Each row is a point on a tangle of strands that fork, close into loops and nearly touch. The rows are in no order.
Points whose rows are less than 94.9 apart are linked; no others are. Some points are linked to none.
z693: [23 9 31 30 56 -6 11 -12 0 11 13 -27 40 -21 -8 -41 -27 19 -36 -9]
z826: [-23 -40 -8 -37 4 26 -44 -28 -4 -34 10 -54 41 -29 52 -51 23 29 30 -13]
z409: [-6 2 8 -14 37 -9 36 -35 29 25 -25 -21 -2 -9 6 -34 1 3 -47 -17]
z654: [-60 -41 -46 -44 1 -7 -20 -35 28 -18 -19 18 -14 -12 50 -15 32 -3 4 -8]
z914: [27 14 -38 -51 24 18 -14 -44 -56 -6 -3 -12 13 59 46 16 -4 -36 -54 -1]
z497: [45 12 -21 1 63 12 1 1 -43 -22 38 18 50 16 -5 69 3 -8 -45 -21]
z191: [48 35 7 12 10 0 21 -8 -6 37 19 -23 -2 48 -31 42 -16 -26 -49 25]
z954: [-25 -71 25 10 -11 -31 13 -7 -18 -30 15 36 -26 -17 18 -42 23 1 46 47]
z928: [36 -30 26 21 13 19 -52 -7 -37 10 17 47 -2 25 -19 23 14 -27 8 7]
z674: [12 -41 -45 21 40 40 -45 34 -2 -49 10 -17 88 -29 29 -65 37 54 31 -21]
z3: [29 31 -42 -31 -4 42 -25 -15 -50 -17 42 8 10 79 -37 61 -28 -48 -23 17]
z137: [-34 -8 -53 44 21 12 -38 24 22 31 -18 46 29 -8 -19 -12 16 10 24 27]
z795: [71 9 63 -34 -58 8 10 35 29 44 -31 54 -78 25 -23 21 17 -7 38 -17]
z937: [-9 7 0 -22 -4 32 2 -26 5 57 -57 54 -40 21 -29 21 13 -2 -22 1]
z301: [-34 56 -16 16 -32 -24 33 30 57 11 -21 18 -14 -14 -29 43 -31 17 -1 11]
z852: [-27 13 26 -57 -37 -16 50 0 -20 -8 -47 9 -66 34 17 29 13 -39 -44 -7]
z447: [-35 -42 -90 23 -21 15 -11 49 63 -8 4 -53 -2 -16 22 -22 44 13 18 -6]
z987: [15 13 20 -7 -50 -12 -13 -6 -36 19 5 22 -53 22 -29 29 -15 -56 32 -1]
z67: [-4 -1 39 4 -23 -21 72 41 52 -83 1 -2 -27 -38 41 -17 -46 28 17 -4]
z961: [2 26 2 -2 -13 -18 -24 -17 -55 1 12 -18 -18 19 -15 29 -27 -40 5 0]
z848: [-12 -2 11 54 -13 -25 22 40 -6 -25 22 -21 19 -52 -6 -60 -21 36 73 28]
z988: [-23 -14 37 -19 -53 -23 42 31 36 -102 8 -33 -14 -39 37 -22 -29 40 29 -21]
z283: [23 -45 48 21 35 9 -36 -1 -74 -26 29 52 11 3 7 -1 18 -25 4 -5]
z225: [56 10 13 -46 -37 26 -22 -4 -22 31 9 -2 -29 87 -55 36 7 -55 -7 13]
z358: [-9 -3 -18 11 -5 28 -36 -17 19 50 -29 73 -9 16 -48 22 12 -2 15 13]
z223: [26 55 29 -18 -36 14 51 7 19 50 -41 15 -61 26 -46 41 -18 -10 -18 -9]
z868: [-31 24 43 -38 -33 -23 33 8 -40 -20 -38 18 -62 -8 14 6 -14 -30 -8 -25]
z804: [-29 9 -21 -56 -10 1 19 -33 -18 6 -25 7 -44 39 1 41 -2 -43 -33 7]
z331: [-18 -33 -40 -56 -22 11 -27 -60 -1 -28 22 -66 -4 0 82 -2 31 -16 -9 -18]
z861: [-8 16 -43 1 20 -19 -46 15 -9 -19 22 -58 56 3 17 13 -17 18 -6 10]
z489: [88 -9 59 -18 -20 26 -25 6 3 90 -36 29 -45 42 -47 -9 54 9 5 -12]
z248: [0 -7 37 14 -10 -25 78 12 36 -38 5 -5 -13 -46 11 -34 -19 29 21 5]
z254: [64 11 15 14 55 13 1 2 -28 10 28 3 26 40 -21 58 -2 -24 -58 -2]
z619: [8 -3 22 68 -14 -13 -6 29 16 28 15 46 1 -21 -34 1 0 13 40 36]
z616: [-16 18 -28 -30 -5 -27 -30 -20 -17 -16 10 -75 18 -7 31 14 -28 0 -6 10]
z171: [1 53 39 37 2 8 14 -1 4 44 -8 23 -9 -33 -41 -16 -40 7 19 -29]
z853: [14 26 6 26 60 40 -50 1 -33 0 2 41 53 -12 -26 10 -14 22 -22 -58]
z35: [17 -20 33 62 52 7 14 2 8 4 18 15 45 -19 -27 -40 -10 23 -16 17]
z263: [-44 -29 -3 -66 -31 9 -24 -37 4 -34 15 -89 -6 -23 62 0 16 5 13 -18]
z52: [77 -16 20 -41 -15 43 -37 -8 -7 71 -37 33 -39 72 -48 18 45 -13 -11 1]
z399: [1 -53 26 14 -15 -27 67 -10 23 -63 30 -26 -10 -32 11 -55 8 31 43 10]
z770: [8 8 43 -48 -31 22 14 2 -11 47 -64 48 -65 45 -34 29 44 -18 -18 -13]
z742: [34 0 -26 -33 -6 42 -20 -31 -33 22 16 19 -24 81 -26 51 2 -50 -28 36]
z108: [-17 18 -13 -17 -31 -46 51 -5 18 -2 4 -22 -46 16 -3 51 -24 -23 -12 26]
z995: [-31 -50 -5 -45 5 -5 5 -54 2 -13 -15 -16 -32 -5 54 -32 25 -11 -17 -12]
z403: [-38 40 -16 12 -1 -23 23 18 52 3 -3 -58 34 -46 -21 -15 -34 50 1 -13]
z116: [-3 -49 -28 36 46 13 -37 24 -11 -35 17 24 64 -16 28 -42 37 26 16 6]
z26: [-8 48 0 0 -19 4 40 -1 42 37 -40 22 -30 1 -52 46 -35 9 -26 0]
z280: [-32 24 -32 -1 -33 -38 -8 -8 -22 -4 12 -17 -19 11 -9 41 -25 -25 15 30]
z351: [6 11 2 95 15 -13 -33 49 10 10 35 32 39 -18 -40 7 -2 7 25 21]
z575: [-2 -39 7 -48 25 1 -6 -54 -45 -6 -15 -25 -4 16 72 -38 25 -32 -26 -10]
z146: [13 -12 -60 -45 -11 21 -50 -43 -5 -37 20 -39 40 13 95 1 19 -2 -12 -11]
z462: [12 -20 54 22 7 1 59 4 26 23 -20 39 -26 -30 -14 -30 -4 21 -4 18]
z732: [-37 -33 -16 36 20 -1 -11 -11 14 8 -11 42 12 -21 -4 -38 21 15 17 23]
z17: [-13 44 -31 -47 9 -4 -32 -32 -54 -11 -2 -54 19 26 13 27 -51 -11 -17 3]
z905: [-4 -27 42 26 14 5 5 -14 -11 22 -8 42 -10 -7 -14 -25 7 -2 9 10]
z522: [-1 -41 16 34 44 5 -43 5 -39 -29 19 31 39 -12 8 -28 7 15 10 3]
z760: [29 -4 -50 -44 24 -5 -32 -42 -37 -38 29 -30 36 29 67 19 -6 -19 -43 -2]
z884: [-9 -18 -39 29 31 41 -29 25 36 -11 3 -46 76 -36 3 -64 19 59 19 -19]
z432: [-19 18 25 21 7 -23 46 4 26 1 3 -26 11 -42 -7 -36 -20 35 12 -2]
z303: [-10 -19 1 20 -19 -43 51 23 82 -9 6 8 -20 -19 7 17 3 10 0 35]
z110: [10 36 1 13 37 -15 -4 -11 -20 19 10 -33 25 0 -15 1 -40 -5 -40 -1]
z478: [-47 -14 -60 26 -30 -30 17 66 77 -7 -6 -25 -4 -28 -2 -7 19 21 13 -5]
z721: [-41 4 -49 15 2 -24 -36 20 -2 -2 -1 -29 29 -15 4 -7 0 12 16 11]
z542: [-14 -8 -24 -55 5 -11 -5 -54 -49 8 -17 -16 -27 44 46 5 12 -51 -25 7]
z210: [-33 -41 32 7 -40 -32 20 9 -4 -29 0 55 -56 -20 21 -5 11 -14 48 31]
z900: [-13 1 75 -18 -34 -10 43 19 -24 -25 -41 54 -56 -25 10 -13 -12 -9 20 -22]
z698: [-40 46 -14 10 -21 -37 43 35 61 -18 -2 -24 -7 -36 0 19 -39 31 -3 -11]
z528: [-12 -19 61 4 -47 -4 23 21 -13 -25 -17 81 -69 -21 7 8 -1 -13 61 -4]
z554: [-12 10 -32 47 14 26 -53 14 19 45 -12 58 23 1 -54 29 11 13 20 11]
z402: [48 13 8 -29 -71 4 -14 -3 -11 18 15 12 -60 52 -65 37 -23 -56 33 2]
z234: [-6 -68 27 14 6 -14 27 -25 -9 -48 12 -5 9 -19 12 -73 25 21 43 28]
z653: [-2 -19 47 -11 24 -2 79 -2 42 18 -35 9 -24 -18 3 -33 17 17 -49 0]
z661: [-29 -54 -73 9 -23 47 -22 18 42 -8 19 -52 3 -9 63 -29 72 15 24 -12]
z292: [33 29 21 22 63 38 -17 -16 -30 33 0 18 40 12 -28 -1 -17 3 -53 -37]
z895: [1 55 -65 -51 0 35 -36 -22 -65 -28 21 -14 32 60 0 45 -44 -20 -20 11]
z185: [7 21 83 -25 -23 9 39 17 -28 43 -51 28 -53 23 -6 -8 47 -32 -2 -26]
z323: [6 24 6 16 38 15 -56 24 -49 -19 17 2 62 -29 -21 16 -24 29 3 -30]
z999: [-16 -56 -32 1 -5 42 -40 -6 25 -29 35 -57 37 -13 59 -37 52 22 30 -12]
z544: [4 53 23 -18 -30 -39 67 7 -10 -3 4 -26 -48 3 15 37 -43 -28 -9 6]
z22: [15 -6 21 -4 -18 -40 70 12 51 1 5 2 -45 -6 20 42 -18 -9 -24 39]
z941: [26 22 -55 -7 53 15 -8 13 -28 -33 27 34 77 -11 33 53 21 21 -30 -30]
z285: [46 47 49 50 5 10 -24 4 4 36 14 24 11 -8 -65 -9 -34 -8 8 -32]
z453: [62 -28 24 -7 -3 36 -51 -17 -28 43 -8 43 -24 48 -29 22 33 -31 -4 2]
z899: [8 -14 8 59 22 -11 3 20 10 -23 29 -25 50 -28 -16 -56 -12 46 20 24]
z60: [13 12 59 -2 2 14 16 -11 -34 45 -28 27 -34 4 -18 -22 15 -33 -5 -13]
z875: [30 59 30 12 33 15 9 -9 -39 40 -14 -34 24 11 -35 -15 -28 -17 -51 -36]
z54: [-9 -9 18 66 -17 -36 13 41 2 -6 30 35 -6 -28 -11 -25 -11 7 76 38]
z919: [-44 -26 -86 -18 3 18 -36 -29 40 6 -19 25 19 -1 54 -19 49 2 9 5]
z813: [-39 11 -4 -32 -3 -23 4 -19 12 -9 -12 -59 4 -26 16 -7 -20 15 -9 -18]
z436: [-19 16 -37 27 26 -1 -11 23 50 4 2 -61 62 -33 -8 -39 -8 46 2 -9]
z892: [24 58 20 9 -9 -21 49 -4 -10 39 3 -28 -26 19 -18 28 -43 -24 -28 13]
z700: [-27 -24 13 -36 7 -2 -2 -24 3 -22 -1 -60 20 -36 21 -48 -2 25 10 -15]
z615: [17 15 -55 -13 41 5 -41 15 -15 -31 29 -20 85 -6 36 23 -7 24 -22 -16]
z215: [-73 10 -50 11 -26 -28 -4 37 30 -9 -21 -5 -7 -32 -1 -2 5 18 22 -3]
z687: [-31 -9 -53 19 -21 -45 22 25 78 -2 10 -24 -12 2 7 18 11 0 -8 27]
z947: [44 17 19 66 20 15 -39 24 14 17 33 33 41 -6 -72 24 -3 9 1 -17]

A tip is a point with one link. Name the tips that can be reached along the links from each point below, in the order of the rows.
z331 => z988, z223, z489, z263, z919
z554 => z409
z285 => z171, z323

A piece is all that can be reached along the links. How many separate loops has the piece of each point below (a circle has one, a figure eight two, a Y none), and how many tips (points with one link)?
z928 => loops 0, tips 5
z108 => loops 3, tips 0
z693 => loops 0, tips 2
z905 => loops 1, tips 1

How many points has the smallest loop of links through each point below? Write - if it is on no loop.
z554 => 9
z402 => 18
z254 => 15
z813 => 11

Name the points in between on the shortest way along the links from the first point to the second, in order.
z22; z700 => z303 > z687 > z478 > z447 > z661 > z999 > z826
z947; z853 => z351 > z619 > z54 > z848 > z899 > z35 > z693 > z110 > z875 > z292
z884; z919 => z436 > z403 > z432 > z248 > z399 > z234 > z954 > z210 > z528 > z900 > z868 > z852 > z804 > z542 > z575 > z995 > z654
z700; z191 => z813 > z616 > z861 > z615 > z941 > z497 > z254
z987; z941 => z961 > z280 > z108 > z544 > z892 > z191 > z254 > z497
z402; z615 => z225 > z742 > z3 > z895 > z17 > z616 > z861
